Each row is a point on a tangle of strands that fork, close into loops and nearly touch. The rows are in no order.
Two points are linked if the straight distance between their rows is under 24.3. Some points are linked to none.
(490): [ -5  11  15   5 -13 -10  -4  13 -11  -9  -7  -4   1  -4   6  -1  -8   8
  -5  -5  27]
(502): [ 11 -14 -13 -14  -6  -7  -3  12  -9  -4 -13  15 -10  -6  12 -14  -5 -13
   6  -2 -16]
(827): [ 22  -7  -9 -15   6   2 -25  -3  17   3 -14   6  12   4  -5  -5   3 -11
   1  14 -24]
(69): [  8   7  -2 -16  -7   5 -31   4   2  -3  -8  -4   7  -7  -8  10   1  -3
   6  10   6]
(333): [ -8  25   7   8  -2  11  -4  -3  -2   6   3 -15   6  -5 -11  14   0   4
 -10   0  12]
(337): [ 17  -2  -6 -10  11   3 -15  -3  10  10 -11   2   6   1  -5   0  -7  -4
  10  15 -14]
(342): [-15  17   6  11  -8   0   6 -10  -2  -1  18  -8   5   0 -12  12  12   5
 -19  -8   5]
(889): [ 10 -16   6   9   5 -12  11  11   0   0  -4   7  -7   4  18 -17 -10   7
   9   0   8]
(463): [  9  -7  -5 -11  10   4  -2   0   4   8   1   6   0   1  -3  -6   4  -3
   8   8 -21]
(133): [-10  -4  -3  -3  -7  -8   8   9 -18  -7   3   8  -8  -3   8   1  -2  -3
  -2  -8   8]
(78): [  6  -8  -3  -7   5  22 -21  -4  27   4 -13 -20   6   5 -15   2   5   1
  13  -4 -17]
(402): [  9  -8  -4 -11   0  20 -34  -5  28  -2 -16 -20   8   4 -16   5   8  -1
   9  -2 -16]
(103): [ -6  27  14   2 -11  -6  -2   4 -11  -3  -2  -8   4  -5  -7   9  -3   5
 -13   0  19]
(131): [ 10 -10   6   3  -5  -7 -12  14  -3  -6  -9   1  -2   0  13 -12 -10   7
  12   1  17]
(58): [-13  -6  -7  11  -1 -12  25 -15  -9 -12  13  17  -4   4  11   7   3  -3
  -9  -7   9]
(688): [ 14 -11   0  -6  -4 -10 -17  12  -1  -7 -16   4   1   0  10 -13 -11   0
  14   4   7]
(936): [-10  10  -1  -8 -19  -4   3  10 -17  -4  17  -3  -5  -6  -7   6  17  -3
 -19 -13  -2]
(67): [-13  -3  -2   9  11  21   7 -13  20   6   5 -22  -2   7 -14   3   5   3
   8 -12  -6]
(565): [-19  -8  -2   3   9  17  11 -15  22   0   9 -16  -5  11 -15  -3   8   2
   5 -15  -8]
(650): [ 5  1 -3  4 15 14  1 -9  9 16  3 -8  0  1 -7  5 -3  0  8  8 -7]
(216): [-19 -11   0  -2   5  15  10 -10  16  -3  11 -10  -7   9 -13  -7  15   3
   4 -14 -12]
(899): [-8 -7 -6 -4  6  3  9 -4 -8  2 14  8 -6  1 -2  0  9 -3  0  2 -7]
(879): [  8 -19  -2   4 -10  -9   3  20  -9  -5  -4   7 -11  -1  20 -15  -7   2
   7  -9   8]
(581): [  1 -14 -13  -9  -2  -5  13   6 -13  -2   0  14 -15  -4  11 -10  -1 -11
   4  -2 -13]
(597): [ 14  -9  -7 -15   9   1  -4   0  11   9  -3  10   4   1   0 -11   5  -6
   5   9 -32]
(517): [ -1   4  -1  17  17  24   3 -11  14  15   1 -22   1  -1  -8  10   3   0
   6  -3  -3]
(111): [  4  -4   1   2  13  -6  13  -1   3   7  -5   6  -3   3   5  -7 -13   1
   9  10   0]
(278): [ -4   3  -1   8  11  18  -1  -9   7  11   7 -10   1   1 -10   8   2   3
   3   1  -3]
(86): [-9  2  3  3  5 -1  4  1 -9 -1  0  4 -1  0  2  3 -7  3  3  4 12]
(340): [  0   4   3  -9  -8  -6 -14  12  -9  -7  -8   0   1  -5   2   0  -8   1
   7   3  16]
(305): [-15  21   8  18 -14 -15  15 -12 -11 -10   5   3   6   2   2  12   0   6
 -19  -5  16]
(327): [  7 -11   9  14   9 -10  16   4   4   3  -6   4  -4   6  16 -14 -13  10
   8   5  12]
(784): [ 19  -7  -7 -17  10  -2  -8   0  18   8  -8  11  12   0   3 -14   2 -11
  -1  10 -37]
(284): [ -4  -3  -1   9  15  23   3 -10  23  11  -3 -27  -1   3 -13   5   3   1
  13 -10  -8]
(628): [  2  -6   8  17  12  -6  23  -6   6   3  -6   5  -4   9  14 -10 -14   7
   5   6  12]
(242): [ 15  -7  -7 -11   0  16 -38  -5  23   0 -14 -11  10   3 -12   8   7  -4
   5   8 -12]
(95): [  1  -4   3   2   8  -6   5   3  -4   1  -6   6  -3   1   6  -5 -13   3
   9   6   9]
(107): [ 18  -6  -7 -12   8   6 -22  -2  14   6  -9   2   8   2  -8  -1   2  -4
   6  12 -20]
(185): [-8  8  3  4  6  7  1 -4 -5  5  2 -1  1 -2 -5  8 -5  3  1  6  8]
(18): [  4 -13   2   1  -9  -8  -2  18 -10  -8  -5   4  -8  -2  14 -10  -7   4
   6  -8  14]
(757): [ -7 -12  -7   8   2 -12  29  -8  -8  -9   9  16  -9   7  14   0  -1  -4
  -4  -6   8]
(599): [ 12 -10  -9 -17   1   5 -20   3   0  -1  -7   9   1  -4  -2  -7  10  -9
   4   4 -23]
(423): [-13  20   4  16 -16 -12  11 -18  -4  -6  19  -3   6   2  -9  14  14   6
 -26  -9   3]
(724): [ 11  -2  -4   2  19  14   5  -8  20  20   1 -11   2   2  -6   0  -3  -1
  10   8 -18]
(421): [ -2  28  14  -1 -10  -2  -9   5  -7  -1  -7 -12   5  -7  -7   9  -7   4
  -7   5  23]
(265): [ -5 -14 -15  -5  -6  -4  16   7 -17  -5   4  14 -16  -4  11  -6   0 -10
   0  -8  -5]
(791): [ 17 -16  -1  -4   1 -16   1  13   5  -1 -12   8   0   3  15 -21 -13  -1
  12   2  -6]
(684): [-13  24   7  16 -16 -16  14 -14 -10  -7  13   0   6   1  -5  14   7   5
 -25  -6   8]
(912): [ -3 -14  -9  -1   5 -12  28  -2  -7  -2   6  16 -13   4  13  -7  -3  -6
   1  -2  -2]
(741): [ 23  -8  -9 -16   8  -2 -20  -3  19   2 -15  11  12   2   1 -11   6 -15
  -6  11 -34]
(230): [  2  25  10  -9 -11   3 -17   6  -4   1  -1 -13   5 -10 -13  12   1   2
  -6   4  15]
(338): [ 10   2  -3  -7   8  11 -18  -1   6   7  -6  -2   5  -1  -8   6  -4   0
  11  12  -4]
(100): [ -6  11   3 -11 -14  -2  -5  12 -15  -3  11  -2  -2  -8  -7   6  12  -2
 -11  -7   2]
(762): [-14  -2  -8   5  -4  -8  19 -10 -13  -8  18  12  -4   1   5   9   8  -3
 -12  -8   5]
(616): [  1  -8  12  16  -4  -5   3  12  -8  -7  -2   2  -3   2  16 -10  -6  12
   2  -5  23]
(375): [  1  18   8 -16 -17   0 -14  13  -9  -4   6 -10   1  -8 -14   6  13   0
 -10  -4   2]
(685): [ 18  -9   0  -8   6 -14  -6   8  10   2 -16   6   5   2  10 -14 -17  -2
  13   9  -6]
(769): [  4  -2   3  11  18  -5  26 -10  10  10  -4   4  -2   5  10  -4 -17   2
   5  12   2]
(829): [  7  -2  -2  -1   8  22 -18  -3  18   9  -4 -17   4   0 -13   6   3   2
  12   1 -10]
(583): [-4  1 13 11 -7 -6 -1 11 -8 -6 -6 -1  0  0 11 -6 -9 11  1 -5 26]
(354): [-15 -11  -2  -5   3  13   6  -6   7  -3  16  -5  -7   6 -10  -8  19   1
   1 -11 -14]
(187): [-14   6   5  18   3  -2  16 -13  -6  -2   1   7   0   4   6   6  -9   4
  -4   3  16]
(66): [  8   6  -1  -1   8  19 -18  -3   8  10  -5 -14   6  -5 -10  11  -3   0
  10   7   1]
(659): [-16  11   4   3 -10   0   5  -4  -3  -2  22  -7   2   2 -13   7  18   5
 -18 -12   0]
(629): [-14  17   4  19   3   6  11 -15  -5   1   2  -2   5   1  -1  13  -5   3
  -9   3  15]
(460): [-6 16  5  3  2 11 -7 -1 -4  6  1 -8  4 -6 -8 12 -3  3 -2  4 11]
(256): [-11  18   9   2 -11  -9   4   3 -15  -5   6  -2   2  -4  -6  10   1   2
 -14  -4  15]
(416): [-15  16  12  17 -13 -11  13  -6  -9 -10  -1   2   4   3   6   6  -5   9
 -15  -5  22]
(164): [  3  -8  -5 -11  -2  -5  -6  10 -11  -4  -8   8  -4  -4   5  -6  -4  -4
   9   2  -2]
(376): [ 17  -9  -5 -10   1 -12 -17   8   3  -4 -18   7   4   2   7 -11 -11  -5
  12   9  -3]
(806): [ 16 -19   2   4  -2 -12   3  18  -1  -1  -6   7  -7   2  19 -20 -10   4
  11  -2   3]
(252): [-14   9   2   3 -11 -10  10   2 -16  -7  10   5  -1  -3   2  10   3  -1
 -13  -8  11]
(802): [-14   8  -2  -1 -17  -7   9  -1 -10  -6  24  -3  -2  -1  -8   7  21  -2
 -23 -17  -4]
(470): [-17   7  -1   7 -10 -10  15  -8 -12  -9  16   7   2   0   1  11   7  -1
 -17  -9   8]
(88): [  2  18   9 -14 -12   7 -19   8  -1   0   5 -15   5  -7 -15  11  11   3
  -6   0   5]
(28): [ 18  -4  -8 -11   4  10 -33  -5  18   4 -12  -5  10   1  -9   7   2  -5
   7  13 -11]
(136): [-12  22   3  20   1  12   6 -14  -1   5   5 -10   7  -1  -6  16   0   4
 -13   0  10]
(719): [ -8  -6  10  21  -6  -8  14   4  -9 -11   0   6  -3   5  17  -5  -4  10
  -4  -8  23]
(308): [  1  -7  -4  -9   8   5   1   0  -3   5   6   5  -3   0  -4  -2   6  -3
   6   6 -11]
(657): [-15   4   9  19  -9 -13  17  -5 -11 -13   2   7   1   3  12   4  -4   6
 -11  -8  21]
(468): [ 14   0  -5  -7  17   1   7  -3  19  19  -3   2   9   0   2  -5 -11  -3
   8  15 -21]
(938): [ -9  -9  -6  -3   6   8   9  -6  -1   2  18   3  -7   3  -4  -2  16  -1
  -1  -3 -10]
(30): [  8 -10  -9 -14  -3  -6 -11   9  -9  -4 -11  12  -4  -5   6  -8  -2  -9
   8   3 -12]
(939): [  9 -12 -12 -13   1  -8  10   7  -6   3  -5  15  -9  -4  11 -14  -3 -11
   6   3 -22]
(186): [ -4  -5  -8 -13  -5   3  -2   8 -15  -3   7   8  -8  -7   1  -2  10  -7
   0  -3 -10]

A fork is a point with three links, a tip a point with one. Leave the first point through the second and follow the links. Name the first fork or tip that comes.
(460); (185) -> (806)
(938); (354) -> (724)
(421); (103) -> (912)
(284); (67) -> (107)
(684); (305) -> (490)
(265); (581) -> (164)

A tip is a point with one link. Name the tips that can be reached along the links from each point below, in the order of the rows.
(688) -> (187)
(338) -> (724)
(416) -> (490), (912)
(30) -> (265), (164)

How many points has the smallest loop of links through each point below? Write - if it is on no loop.
(376) -> 8
(829) -> 9
(100) -> -

Name the points in between on the shortest way along the links from the first point to the second, in order.
(899); (827) -> (308), (463), (597), (784), (741)
(103); (719) -> (421), (230), (88), (375), (100), (936), (802), (659), (342), (423), (684), (305), (416), (657)
(327); (185) -> (628), (769), (111), (95), (86)
(28); (284) -> (107), (827), (741), (784), (597), (463), (308), (899), (938), (354), (216), (565), (67)
